Points on a hilly landscape, in no order, each with its height.
A ball rolls from a point to the lowest of its 2 nearest points, and stops where none of them is lower. Distance is the straight distance between rows; heights are no part of it.
K_52 h=458:  11 -34  -4  -2  -1 -14  23   1 -14  -7  32 -20  18  11   8   3  -3  -6  25  -8   2  -4  -1  -3  11   6  14 -11  30   7   1  14   6   2  12 -16   2   8  -8  12 -21  -9 -17  -1   0 -13 -15
K_74 h=642:   7   0  12 -23   7 -35  -1 -25 -23   7   2 -25   9 -17   9 -12  16   1  -3 -13  16  -9   9  16  33  11   4  19   6  -1 -20   8 -12 -24  -2  -7   5 -18  11 -21  -8 -13   0  13  -2  -5   3
K_866 h=546:   0   4  -2  14  22  -9 -30  18 -18   1  -2  13  -9   5  10  11  33  -9 -11  -3  11  24  14  -3  -9  23  21   2  -7   5 -29   2  35  -4  12  21  37 -22  14  -7  14 -10  22 -15  -2  -4   6
K_148 h=545:  19 -28   5  -3  17  -9  22  16   2   4  27 -19  17   4 -12  15  24 -25  19 -11  22   5   6  28  50   2 -15 -19  17 -30  18  31  -9 -13  11  -9  30   1   5  -6 -29 -30 -20  18  16  -2  -4
K_184 h=267:  -5 -13  -4 -10 -17  11  -5 -39   8 -15  -9 -39   2  -7  12  11 -27  -5 -17   7 -12 -11 -19 -12  -9   5  -5  10 -13 -13  -7  12 -24 -23   7  -6  -8  11  23  -2   7   8   2   0 -21 -11   4
K_442 h=328:   4  11  -6  -4  11  21   2  -5  20  -8  20   9  12  -6  -3  -4   0 -12  -9  -4  12 -13   4 -23  -1  -7   0  -7 -15  41  11 -25  -5  15   5  17 -19  -2  -4   6   9  42  12 -18  13  11 -23
K_241 h=527:   2   0  11  30  -1  20  -7   4 -31  -9  17  -6  16   4   1   7   9 -19  -2   6 -16 -23  -7 -32   2  11  -1  -4   4 -12 -19  17   8  -2  13  -4  22  -6  18  13  -8 -23   5 -31  -3 -15   1
K_311 h=514: -14   1  -4 -13  -2  13 -19  -6  13   9  -8  13 -19  28  24   0 -16 -31 -27  -6   7  22  12 -11  -9  15  24  25  -7  28   3  12 -19  -7  24  26 -14   6   2   5  12  16   3   3  -1  16   5
K_332 h=372:  12  -4 -19 -27   1 -33  -3   0  -9 -14  26   6  -7 -16  11  -6  16   4  15 -18   6   1   8   4  11  11   8   2   4  14   2 -17  17  -7   5   5   9  -6   0   0  13  12  12  10  18 -10 -11
K_432 h=378:   4   2 -13   9  24  10   9  30  -4 -13  41   8  -5   7  -5   0 -12   1  -3  -3  -5  16  -5  -9   7 -14   0 -33  -7   6  13  10  28  15   9   9   8  14 -13  13  -7  -2   3   8  13  -5 -20
K_457 h=297:   2  -4  -5  -1   4 -13  15  22 -25 -24  59  -9  -6   9   7  -2  -6  15   7  -1   5 -10  -1 -10  -8 -23  16 -16  -6  12   5  11  17  20  17  -6   7  19 -15  13 -15  -4  -2   3  21 -14 -39
K_824 h=419:  22  -3  -7  -3   0  -3   1 -12  -9   6   5  15  -1 -11  -9  -5  16  -3   2   0   6   5   0   4  13  15  -1  -3   6 -13   5 -11   9  -3  -3   0   1  -6  -6  -1  -3   2   6  -1   7 -10  -7
K_941 h=645:  14   8   6   4 -10  -7  15   3 -18  24 -10 -20   4  -7 -11   0 -15  23   8  -7   3  16  -8  14  10  -5 -21   9  -2 -32   4   4 -24 -13 -17 -12   7  -6  -3  -1 -22 -11  -2  27   1  -8   8
K_290 h=332:  -3  27  -7 -21 -14 -11  -2   8  -4  -5 -13  16 -17   5   2   2  16 -10 -19  -2   1 -12   1   0   5  -2   9  11  -8  -6  14 -20  18  -5  -3  21 -21 -21  -3   2  22  19   6  -2  11   5  -1
K_363 h=491:  14  -3  14  23  10  34  -6  12 -11  13  22   3   9   9   3  20   9 -29 -23   7   3   0   1 -28  11  -1 -10 -28   2 -16  -9  27   3  -5  13   5  18   0  13  17 -15 -21  21 -28   5  -1   0
K_713 h=425:  12   0   4  -4   8   6  18   5  17   8  19  -6   6 -31 -13   7 -23  32  15 -12   4   4  -8   6 -12 -10 -17 -19   1  26  18   1 -11  10 -26 -12  -1  17 -12   8  -8  12   2   9  11  -4  -1
K_181 h=488:   1  -7 -11  -5   5 -18 -12  -3  15  -8  -6 -11   5   1   2   6 -19  14  15 -10 -24   5  -6  -7 -21 -11   8   4   4  11 -20  -5  14  17   6  -9 -19   1   3 -14 -11  11  12  -7 -14  22  -1
K_64 h=598: -14  -3 -13 -12 -10  -4   6   9  10 -19  18  -2 -15 -12   6 -22 -21  15   0  -5 -17 -31   5 -24 -12  -2  12   2  -7  14 -15 -12  -8   9   4  -8 -29   9 -17  10   8  25   9  -6  20  12 -17
K_549 h=379: -12   3   3 -11   1   5  -3  13   1   7  -7  19 -18  17   1  -7 -31   2 -21   3 -23  16 -10  -1  12  -2 -10  -6 -12  13 -12  13 -23 -11   5  18 -12  13   1 -10 -10  -2   1  37 -18  21  23
K_513 h=289:   9  14  14  13  -6  -3  -4  19  10  23 -46   5 -10 -17  -9  31  -5  10   9   4  -4  13  -7  13 -13  -5 -16 -25  15 -26  19 -23  -4   9 -20 -12 -29  13 -17 -12   9   3  -1  -6 -10   6  19
K_580 h=181:  14  19  -7  21   4   1  17   1  11  11 -20   7  13 -16 -14   9  -7  16  26  -5  -6  21  -9  10 -16  -8  -6 -33  19 -22  24 -14   9  29 -11 -13 -24  24  -8  -7   1 -13 -24   5  -7   2   7
K_324 h=110:   0  10  12  11  -4   7  -7 -13   8  18 -44 -14 -18 -10  -2  -2  28  14  -4  17  -1  21  -3  14  -9 -17 -13   5   4 -31  13 -13   1  -6 -26 -15  -1  -3   0  -8  17  -8   5   6   4  -5  23
K_960 h=660:  10  -9 -10  -8  -4 -33  -8 -27 -16  -4  -7 -30   9 -15   8   5  14  21  22  -5  11   3  11  28  12  15  -2  32  10  -9   3 -15  11 -15  -8 -15  11 -23   5 -14  -8 -24   1  13  -6 -17 -10
K_269 h=575:  -3   1 -22 -23 -11 -25 -27   5 -10   4  -1   2 -13  -7   4   0 -23   8   9 -10 -18 -16   8  13 -12  -7  26  14 -13 -10  -7  -4  14  -3   3  15 -10   2  18 -17  21   9   3  21 -13   0   0
K_812 h=366: -14  20  -7  12   4  -5 -12  11 -24 -32  21   7  12  -7   2 -20   4  18  15   8 -17 -11   9 -24 -23   5   4 -14 -26   8 -26 -22  12  29  -6   4   8   2 -19 -12  10 -16 -15 -24   2 -18  -1
K_123 h=266: -12  23   3  -2  -2  -8  -5  27  -8  -6   4  29 -21  -3   4 -18   7   1 -22  13  -8  -7  12  -9   8  -8   5   6  -7   6 -11 -20   5   1  -2   2  -4 -17  -9   7  17   3  10  14  12  -2   6
K_856 h=680:  -2   1   3  -4  18  15  10  18  10  13   7 -12  -7  -3  -7 -12  23  13  -1   1  15   6   4  18  38 -25  -6  -1   4   1  10  15   2 -21 -15  -9  19   3   7  10  -9   5   7  21  29 -10  -6
K_606 h=649:  -7 -15  13  25  21  25   7  -4  -4 -13  11   2   6  -3 -14 -10  26  -3  -5  14  -5  16  -1  -4   7 -21 -21 -13  17 -11  -8  29  -4   6  14 -10   3   2   1  -4 -36 -18  -4   2  -2  -5  13
K_739 h=418:   5 -39   3  26   0   4  21  12 -19  -7  37 -37   4  15   8 -17 -17   6  21   6  -4  -8 -18  -9   8  -3  -4 -15  29   2   8  16  -5  14  10 -22  17  31   2  17 -26 -25 -10  -6  -3 -17 -23
K_472 h=108: -10 -14  -5 -18 -15  18  23  16 -11  -9  47 -30   0  -1   8 -21 -22  -3  -2  -2  -2 -29 -18  -7   5  -9  -3 -11   5  18   5   2 -12 -13  -4  -6   2  27  -3  25   3  18   3  -6  11 -12 -34
K_174 h=324:   1 -18  14  20  19  19 -12   3  32  27 -32  20 -10  12 -19  16   3 -19  -1  23 -23  31   2   4   5 -12 -24 -14   1 -16   5  14 -15  12   2  -5  -1  15  -2 -35  -8 -10   3  -6  -9   2  28
K_200 h=604:   7 -16  14  12   2  27  10 -11   8   8  -4  -6   7  19 -12   8  -2 -29  -1   7   6   2  -5  -1  15  -5 -22   6  13 -25   1  44 -10 -12   5   2  27  11  14   6 -10 -15  -9   4  -4  -4   9
K_955 h=440:  -5 -11  -4 -13   2 -15  12 -17   9 -12  24 -28   1   9   2   9 -34  14  16  -6 -16  -7 -14  -6 -20 -24  -5  -9   6   3  -6  11  -4  18   1  -3 -12  21  -3 -11 -23  12  -8  13 -14   1  -7
K_254 h=330:  12 -18   8   2 -12  29   7 -33  23  -2  -5 -40  16  -5  -4  -5 -25 -11  -6   0   0   2 -22  -3   5  -4 -12   2   9  -9  -1  14 -18 -16 -10 -17  -6  10  18  12  -7  -9  -3  -4   2 -19   3
K_906 h=596:  -9 -12   6 -26   6 -30  12   0  -7  -7  26 -22   2   4  10   0 -12   0  -2   8   4 -16   8   6  21  -1  13   3   8  17  -1  28  -2 -37   1  -4  -4   2   9  -8 -13  -2 -21  23 -23  -2  -3
K_673 h=487:   6   8  -2 -12  -7 -16 -29  -3  -9   2 -21   8 -20  -3   7   3  21   9   5  -4  28  37   3  17 -36  20  16 -10   3  -6   3 -40  23  12  15  13  14   2   9 -27  35  10  -6   5 -13   1   1
K_476 h=572:   6   9 -12 -17  -3 -21   2  14  11 -37  -3  15 -11 -31  14  -7  18  23  16   5  23 -19   2  11 -14  -4  21   4 -11  22  -1 -38  17  29   8   2   1  -6 -12  -5  18   8   9   7  20   1 -17
K_889 h=207:   0  -2  -4  -5   2  21  21  15  -4 -13  40   4  11   3   1 -20  -4 -10  -7   8   8 -28  -3  -6   5  -7  13  -4   1  17  -1  -1  -3   2  -9  -6 -16  14 -15  29  -6   9  -2  -6  16 -12  -7
K_287 h=152: -17  41  -3 -12   9  20 -10  11  -4   0  -1  33 -11   3  10 -18 -10  -4 -25  14 -32  -5  -4 -27  -2   2  -9  -3 -28  14 -31  -5  -7  12   0  11  -5  -3 -11   7   9  -3  -5  -3   6   8   8
K_535 h=184: -10   8  -6 -17 -20  25 -10 -25   9   1 -26 -13 -14   1   4   3 -26   3 -36  -5 -11   2  -5 -10   1  11  -2   7 -17  -1   5  14 -29 -33   3  -9 -20  -2   6  -5  20   4   7   4  -8   3  12
K_806 h=405: -16   4   3  22   8  31   2   1  23  22   6  29  12   8  -8 -13  10 -17 -13   3   3   1   3 -14   8  -5 -18 -10  -5  11   7  13 -35 -20 -16   0   3   8  -9   6   2  23   3 -16  12   6   9
K_828 h=217:  -9  16  12   5  -9   8 -20 -10   8  11 -42  12 -29 -12   3 -10  15   8  -7  16  -7  21  -4   4 -22   3 -10  -1  -8  -3   0 -21   9  12  -7   1  12   3  -4 -10  33   8  -6 -18   2  -2  19
K_40 h=361:   9  -3  13  12  -7  21  12  14  17  13  -7  14   7  -7  -6 -12   2  11  -9 -10   8 -21 -11  -6   5  -2 -24  -5  -3  19  12 -13 -30 -21 -22 -22 -21   9 -15  17  -3  15  16  -8  16   5   3
K_699 h=664:   7   1   5  -2   8 -14   8   9  -6   6   6 -14 -10 -14 -10 -18  21  41  13  -5   6  15   7  18  15 -12 -12  -5   4  -5   9  -4  -4  -8  -4 -22   9  -3 -10  -2 -18 -13  -1  34  15 -14  -1
K_529 h=735:  -4  -2  12  15 -16  10 -25 -20  12  12 -45 -17  -9   3   6  -7   8  -5  -5  -6   5  -4  -2  -3   8  -3  -2  32  12 -12   7   7   9 -15 -15 -10  22 -14   6  18  23  -8   8 -24   3   2   6
K_796 h=407:   5   5 -16   5  -1 -17   0  -9  -6 -15  -8   1  17   2  -9   0  27  20  31  -2  -1   3   6   9 -22   6  14 -21   1   2  -9 -25  20  30   1 -15   6 -17  -4  -8  -4  -5  -8   1 -13   0  -3
K_383 h=456:  14   3   6 -16  -5 -22 -13 -17 -10  13 -17   9  -8  -7 -10  -2  26   7   6   4  12  29  12  22   0  22  -2  -4  -1 -11   6 -22   2   5   0   5   7 -17   7 -17  18   4   3   9  -7  -2  12
K_835 h=621:  -7  11   1 -36  -2 -31   7  -5 -10 -10  24 -17  -6 -17  14 -15   0  19   2   6  17 -15  14   6   2   0  15   9  -9  10 -12  -7  -1 -19  -4 -14 -10 -13  -1 -18  -2  -6  -6  25  -8 -14   4
K_949 h=303: -18  -6   7 -16  -4 -22  13  16 -12  -5  14  -2 -10  11   4  -8 -23  -4 -17  -1 -18  -2   1  -7   1  13  -5 -11   1   1 -19   3 -19  -3  25  12 -23   7  -5 -19 -16   3   0  24 -41   9  15
K_653 h=384:  -3  16 -10  -9   5  14   4   6   4 -10  -1  35   2   8  13   6   2 -23 -16   3   8   2   7  -5 -10   9   7  12  -7  17  19 -27  14   9   6  25 -14 -16  -5  17  34  31   8 -17  20  15  -9
K_852 h=481:   3   1  -5  17  -6  26  -1 -20  14  11 -19   7  11  21  -2  -1 -34 -15 -10 -13  -7   3  -7  -5 -10   4   6   7  -7  -5  12  16  -2  -3  -9   6  13  11  13  13   8   0 -12  -7  -8  -7 -12
K_101 h=624: -15   5  -9 -16   6   9   9   6   4 -16  29  24   0  -2   4 -10 -30  -8  10  12 -24 -22   2 -31 -10  -4  13 -15  -6  11 -23 -10  -4  20  19   9 -29  26  -4  -2  -2   8 -12  -7  16   1  -8
K_186 h=550:  -3  11 -12 -11 -25 -17 -10   7  24  -4 -19   7  -9 -13   7  16 -18  21   7 -24   4 -18  -4   9 -21  -9   9  26 -23  13   4 -23   4   0 -13   6 -15  -5 -12   5  24  19  24  -4   3  17 -13
K_731 h=444:   0  -2   1  25  25  28   4  28   5   9  30  21 -12  22  -3  19  -5 -19 -23   4  -7   7  -4 -27   8  -4 -13 -17  -2   5   8  20   8   3  20   9   4  14   2   8  -9   0  17 -15   5  -2 -13
K_112 h=286: -14  -1  -8  25  24   5  14  12   1   0 -17   9   3  -7 -21  -2  10  15  28   5   3  22   5  20 -10 -16 -14 -29  18 -24  11  -1   2  23   3 -23  10  10 -13  -2  -9 -22 -16  21  -9   8  -1
K_280 h=556:  12   2   1  22 -12  24   9  -9 -12   5 -11   9  26   7 -17  -2   4 -16   4   9  -6 -31  -9 -11  11  11  -4   0   5 -19  -6   4   7   8  -9  -4  11  -3   7  29  11 -22   0 -34   7 -12 -11
K_162 h=320:  21 -16 -14 -21  -3   3  -2 -12  14 -11   4  -6   5  -8  10  10  15   4  18  -5  22   0  -1   8   0   7  19  15  -1  20  22 -26  16   3   3   7  -3 -13   8   8  18  28  11 -13  24  -8 -23
K_334 h=530:   6   6 -12 -14  -1   6  16   4 -11 -12  37  16  13  21  23  11   4 -43  -6 -16  17  13   5 -16   0   2  19  -2  12  21  15   0  11  -4  24  34  -2  -6   4  18   0  23   8  -4   7  -5 -22
K_548 h=493:   0  -3   0  17   2  16  22  24 -14  -2  40   8   3  15  13  15 -11 -27 -20 -11   7 -14  -2 -36  -7   3   4 -18   1  18   5  23   8 -14   9  30  -1   4  -4  22  -7  10   9  -8   9  -3 -15
K_55 h=269:  13   1  -8  -5  -9  22   8 -13  15 -12  11  -6  20  -1  -2   1  11 -16   9   6  16 -16 -12  -9  -8  10  17   1 -18  25   6 -16  16   3  -4  24   9  -5  19  25  17  28   6 -32  21   1 -21
K_239 h=353: -11  19   8  27   8   6   2   9   5  13 -24  27  18   4 -12   2   2  -5  -2   7 -18  -3   3  -6  -9  -7  -9 -21   5  -3  -7 -13  16  29 -25  -4  -5   4 -16  14  17  12  -6 -25  20   4 -11
K_223 h=367:  -3 -12   1  23   2  -3   3   8 -14 -11  43 -28  -4   4 -13 -17 -18  16  17   5 -15 -18  -5 -12  -2 -25   5 -14  -1  -1   1  10  14  11  -7 -16  13  27  -5  13  -9 -15 -10   8   8 -20 -25
K_158 h=226:  -7  -3   7  11   4   1 -16   8  13  23 -32   0  -5 -14 -11   0  15   1  -1  23 -18  21  -3  20   2 -24 -26 -12   9 -41   4  -3  -6   0  -1 -19  13   0  -3 -27  -9 -16   3   8  -7  -6  36
K_125 h=626:  -1  -8  11  14  -4  12  14  -9  -1  14  -2  -2  10  -4 -13  -6  -9  -4   8  10  -3  -5 -10   3  13  -2 -24   1  11 -28 -11  12 -26  -4 -18 -17  31  -2   7   5 -16 -15  -9  17   7 -12   9
K_690 h=389:   8   0   4   7   3   0  20  -2  14  15   4  -2  19 -24 -30  29 -23  32  14  -7   5  10 -14   1 -11  -7 -16 -10   2  -1  17  -8 -17   7 -19 -21 -14   0 -11   8 -21 -22   0   2  -8   1  13
K_170 h=284:  -8  34  -1   5   6  14 -10   2 -14 -19  14   9   8   1   4   0  -1   6 -22  13 -19  -2  -5 -30 -25   1  -5 -22 -20   7 -43  -9  17  22   0  14  25  -2  -5   2   5 -10  -2 -18   5  -7   6
K_262 h=705:  -7   0   7  11  -5  -2 -14  -7  -1  27 -53   1  12  10 -17  22  26  -3  20  -6  25  15   8  35   3   0  -4  29  20 -16  22  15 -14   3   3   7   2 -13  18 -17 -12 -23  -7  -2 -16   4  16
K_82 h=548:   6  -1 -12  -8  -2 -28 -15   3  -4 -19  -9   7 -11 -20  12   5  22  29  14  -3   0  -1  -4  18 -23   4  12  11 -11  11  -2 -37  23   9   3  13 -10 -20  -3 -26  26  19  21   4  -6   6   2
K_315 h=714:   2  -7  10  14  -5   1   6 -21   6  21 -35 -11  13   5   0   8  25 -28   4 -16  34   6  15  24  23  -1   1  33  14  -6  19  23 -18 -14  -4   8  12 -11  15   5   5 -22 -12  -1   0  -2  14
K_985 h=356:  -3 -13  -9  17  19  -4   6  -2  -5   0  12  -1  26 -10  -4  -5   2  16  37 -13 -10   6 -10  10 -16  -9   4 -19  16   0   5   0  18  34   0 -26  11   7   1  -3 -13 -14 -20   7  -3  -5  -8
K_415 h=213:   7 -17 -19 -15  -8  -5  21  21  -2  -5  69 -22 -14  -9  11  -3 -13   1   4  -5   2 -12  -9  -1   9 -14   7 -11   8  30  14   4  -5  18   7 -12   1  16 -15  11 -11  18  -4  12  24 -12 -34
K_957 h=287:   2  32   5  10  -4  20  22  16  -2  -5  10  11   7  -1  -8  -6  10   2   1   4  10 -14   5  -1  -6  -3   7 -13  -1  -2  -4 -16   7  20 -19  -5  -2   1 -10  20  10   5  -4 -16  22  -5 -10
K_20 h=569: -14  -4   5  -5  19 -18   9  11 -22  -9  13 -17   7  13   8  -9  19  -7   0  20  -1 -16  25  -1  15  14  26  12   3  -2 -21  21   7 -16   5  -7  -4 -12   7  -4 -16 -16 -16   3 -19  -4   5
K_721 h=443:  -5 -19  10  11  -3   1   8   2  12  10  -6  -5   3  16   0  -7   5 -16 -22   0 -15  -6  -6  -5   6   4  -8  10   8   2  -3  23  -2  -9   5 -17   2  -9  -4  18  -6   8   7 -15  -9  16   1
K_208 h=210: -15  -3   7  -8  -9 -31  -8  -1 -19 -10  -9   4  -7  21   1   1  -3 -13 -24   6  -6 -30  -5  -9  10  20   1   0   1  -1 -16  14 -23   0  26   0 -20 -17   1 -13 -21  -7  -6   0 -30  18  14
K_38 h=577:   7 -19  -1  -8   8 -12   4  -4   2   3  10 -16   4   4  -5  14   6 -23  15 -11   9  -4   3  16  41  -5 -16   8  17 -10  13  48 -14 -26  -9   7  20   6  17   5 -17 -12 -25  21  -4  -1   0
K_541 h=446:  -3  14  12  16  -9  36   5 -13  18  10 -24  27  15  11  -5   7 -13 -18  -9  -8   6   9  -2   0  -2 -15 -11  -5 -11  -3  22  17 -16  -8 -23  14 -11  19  -9  13  15   9  -8 -12   6   3   6
K_537 h=574:  -1  -4 -19  -6  -9 -18   5  13  10  -3  14  24 -13  -7   1  -8  -7   5   1 -22   2 -28  11  -3   3  -4  17  19 -10  30   3  -9   3 -12   1   9 -24   1  -9  11  12  11  15  10   3  17  -5
K_139 h=382:   8  -1  11   3 -15   8   9 -23   8  -3   9 -16   0  -3   8  -5 -19   4   1  -6  -7   4 -11  -6   7 -15  -4  -4   5   1   4  13  -1 -18  -3  -2 -13  16   2  10 -17  14  -4  17   3   0  -9
K_608 h=547:  -8  11 -10 -16  -5  -4 -28  10  -9 -15   7  24  -9  10   1  -3 -18  -3 -13 -12 -19 -26   6 -15  -5   4  27  -2 -10  -6 -22   6   7  -8   9  28 -13   6  17   2  22   4   2   4  -6   8  -3
K_271 h=489:   3   5   2 -18   7 -39 -24 -23   3   1  -4  -6 -13 -19  12   0   8  17  -2  -5  23  31  15  16  -8  12  12  29 -11   7  -5 -10   5 -17  -4   6   9 -15   5 -14  26  23  18  12   1  -2  -1
K_416 h=190:  -4   4   4 -14  -4   6   0 -13  13 -30  -5   7   4  -8   9  -7   3   5   1   6  11 -20 -10  -8  -8  10  12  -3 -18   8 -14 -25  18   4   2   2  -1 -16  10  13   6  17  -4 -17   5  13  -5
K_697 h=516:   3   5 -11  -2  15 -19 -24  10 -25   3 -17  11   1  13  12   8  29  -6  14  -9  13  32   4  19 -15  25  25  -7   7 -13  -8 -21  44   3  19  28  21 -14  16 -12  25   1  -4  -1 -11 -10   2
K_427 h=724:   5 -15  14  13 -16  12  -7 -13  15  16 -36 -15  13  11   3   2  13 -27 -10 -25  31   2  10   8  -8   1   0  37  -2   5  26  12 -13 -32 -18   5  -1 -14  -3   8  23  -6  -2 -27  -8   7  14
K_601 h=482:   2 -14  -2 -12  10  -7  -4   1   3   6   8   3 -18  19  11  -9   6 -23 -30   3   8  26   6  -6  11   9   7  13   3  20  -6  22   2 -19  12   8  11  -8  -5   3  -3   9  12   8  -5  10   1
K_486 h=329:  13 -13   7  27   6   2   2  11  22  33 -25   0  -1 -15 -24  19 -25  25  16   3  -6  15 -13   6  -4  -3 -25 -14   3 -20  21  -3 -15   7 -15 -22  -6   8  -8 -19 -16 -12   8   0   2  -8  23
K_732 h=628:  -9 -14   9  18  15   9  -2  -2  -9 -17  -2 -23   6  21   1   7  27 -12  -8  14  10  13  -1   5  25 -19 -16  -1   8   1 -10  34   6  -3  11   2  34  -3  11  -5 -26 -13  -8  13 -13  -7   2
K_364 h=299:   0  10  -8   4   0  -1  -9   6   3   2 -15  20  -7  -7  -3  -1  -5   9   1  17 -23  11  -2  -4 -20   5  -4 -22  -1   0  -3 -26  18  31  -1   4  -9   0   2 -10  24   6 -12 -11  -6  -2  10
K_689 h=376:   0   9 -14  -9  12  12   8  -3  18   3  30  13  15 -11  -6  11  -9   5  13  -4   7   8   2   0  -5 -16  -5  -4  -1  37  23  -1   8  16  -2  11  -8  15   4   6   1  33  -6  -1  14  -1 -17
K_642 h=585:  -4   2  -9 -19 -22 -15 -33 -10   3  12 -24   4 -14   3   1  10 -30   8  -4  -8 -22   5   2  -1 -19  21  10  12 -17  -2 -13 -11 -10  -3   7  17 -10  10  15 -19  14   9   9   1 -25  23  18
K_355 h=513: -10  12  -4   0  -9  15 -19   0 -12   5  -7   7  -8  10  -1   0 -14  -5 -14  -9 -15  -2  -4  -9   2 -10   8   9 -12 -15  -2  29   8  -7  -9  13   7   0   9  16   8 -14  -2   8  -2   1  -3
K_735 h=501:   8 -22  -5   5  15  -6  17  14 -25  -6  40 -14   1  20   2   5   5 -10  17  -2   6   5   7   5  26   7   2 -21  22 -21  -1  24   4 -10  17  -1  14   8  -6  -9 -34 -33 -19  10  -2 -13  -1
K_613 h=539:  -1   9  12 -14  -5   5 -18 -10  15   8 -32  12 -16   9  17   6   2  -6 -11   0  23  27  15   8 -21  11  29  27  -5  19  10 -12  -4   6  -2  25 -11  -3   2  -1  18  13   9 -11   3  24  19
K_63 h=520:   1   7 -18 -31   1 -24 -28  -5   6 -22   1  -8 -14 -16  14  -6  15   8   0  -1   7  16   9   6 -25   2   8  13 -29   2 -10 -37  11   5  11  27  11  -5   1 -37  14  22  12   6 -10 -12   2
K_368 h=395:  -4 -10  -1  10   5   4  -2  14  20  22 -30  15  -3  13 -10   4  -2  -6   4   2 -31   7  -2 -10  -4  -2 -13  -2  10  -8 -11  15   4  24   4 -10  -8   0 -16  -2  -7  -8  -2 -12 -15  14  15
K_478 h=523:  -8  11  -7   6 -15   4  -4 -10  23  -2 -28  -8   7  -9   6   8 -40  22  10 -11 -21 -16  -3  -5 -28  -5   3  18  -8   1   8 -23   9  15 -10  -7 -13  -9  -1  -2   8  12  11 -19  -4  21 -11
K_989 h=218:   5  -9  15   7   8 -11  10  -2  -1   8   1  12  -3   2 -22  13  18   0  -8  22   7   6   2   2   6   5 -22   2  10   1  -2   2 -27  -5  16 -20 -15 -10  -7 -16 -29  -2   8   7 -16   4  26
K_508 h=692:  -4   5  -2  11 -10   4   0 -20 -23   2 -33   1  19   0  -8  -2  14  -1  11   9  -3  -6   3  22   9  10  -9  26  11 -27   2  -2 -12  12   2   6   8 -12   6  -8 -14 -26  -7  -6  -6  13   9
K_639 h=66:  11   1   0 -13 -12  12  -7 -29  19   3 -24  -4   5  -8   2  -2 -14  -5 -17   3   9  -8  -8  -2  -7  20   1   8  -6   2  -8 -12 -15 -14  -4  -3 -20 -14   1   6   4  16   8 -12  11  10   7
K_106 h=562:  -5   8  14 -17 -19   1 -25  -4  -4   3 -50 -10 -19   2   5  19 -16   6 -11 -14   3  11   4  18 -20  17  13  20 -11   0   4 -18 -11  -5  -2   5  -3 -10   4  -9  11  -9  12  -5 -13  23   6
K_987 h=542:  -2   3   5   3   3 -17  10  10 -29  -2  28 -18   2   6  -2 -14  12  -7  11  12  -9 -17  19   6  31   2   7  -5   4 -23 -10  13  12  -9 -12  -5  -6   5   8   3 -13 -31 -25  14   0 -27  -6
K_845 h=677:  -1  11   7   1   0 -18  -5 -16 -26 -18 -33 -11   4 -10   8  -7  29  28   9   8  -5   2   4  20  14  18  -7  35 -10 -25  -6 -16   7  -2 -12  -3  23 -26   1 -25  -2 -19   4   2  -9  12   2
K_579 h=98: -18   3  20  -6 -11 -18  -5 -13  -7  -6 -20   0  -7   0  -3  -2  12   2 -19   9   3 -20   3  11  14   6 -16  20   0  -4 -18   9 -13 -15   4 -19  -3 -22  -5 -12 -20  -3   1  15 -23  18  14
K_840 h=300:   5 -11   8   2  -2  -9  26   8   5  14  12  13  -5   2  -6 -14  -7  -5  -9  14   7 -17  -3  -9  13  12 -14 -15   3   3  -4  -9 -35 -12   2 -21 -17   5 -18   5 -21  -1   1   7   1  -1  15

For each start below, name the point where the ball stops.
K_269 => K_579
K_427 => K_472
K_642 => K_324
K_697 => K_639
K_835 => K_472
K_63 => K_639
K_64 => K_639
K_38 => K_472
K_856 => K_639

Call two points neighbours if one is among the 2 nearest of the other. Go from one point of each pair to the other, from neighbour to neighbour, staying as low as possible. Name the highest point that can't be avoided.
K_639 / K_579 => K_642
K_472 / K_580 => K_796
K_324 / K_472 => K_239
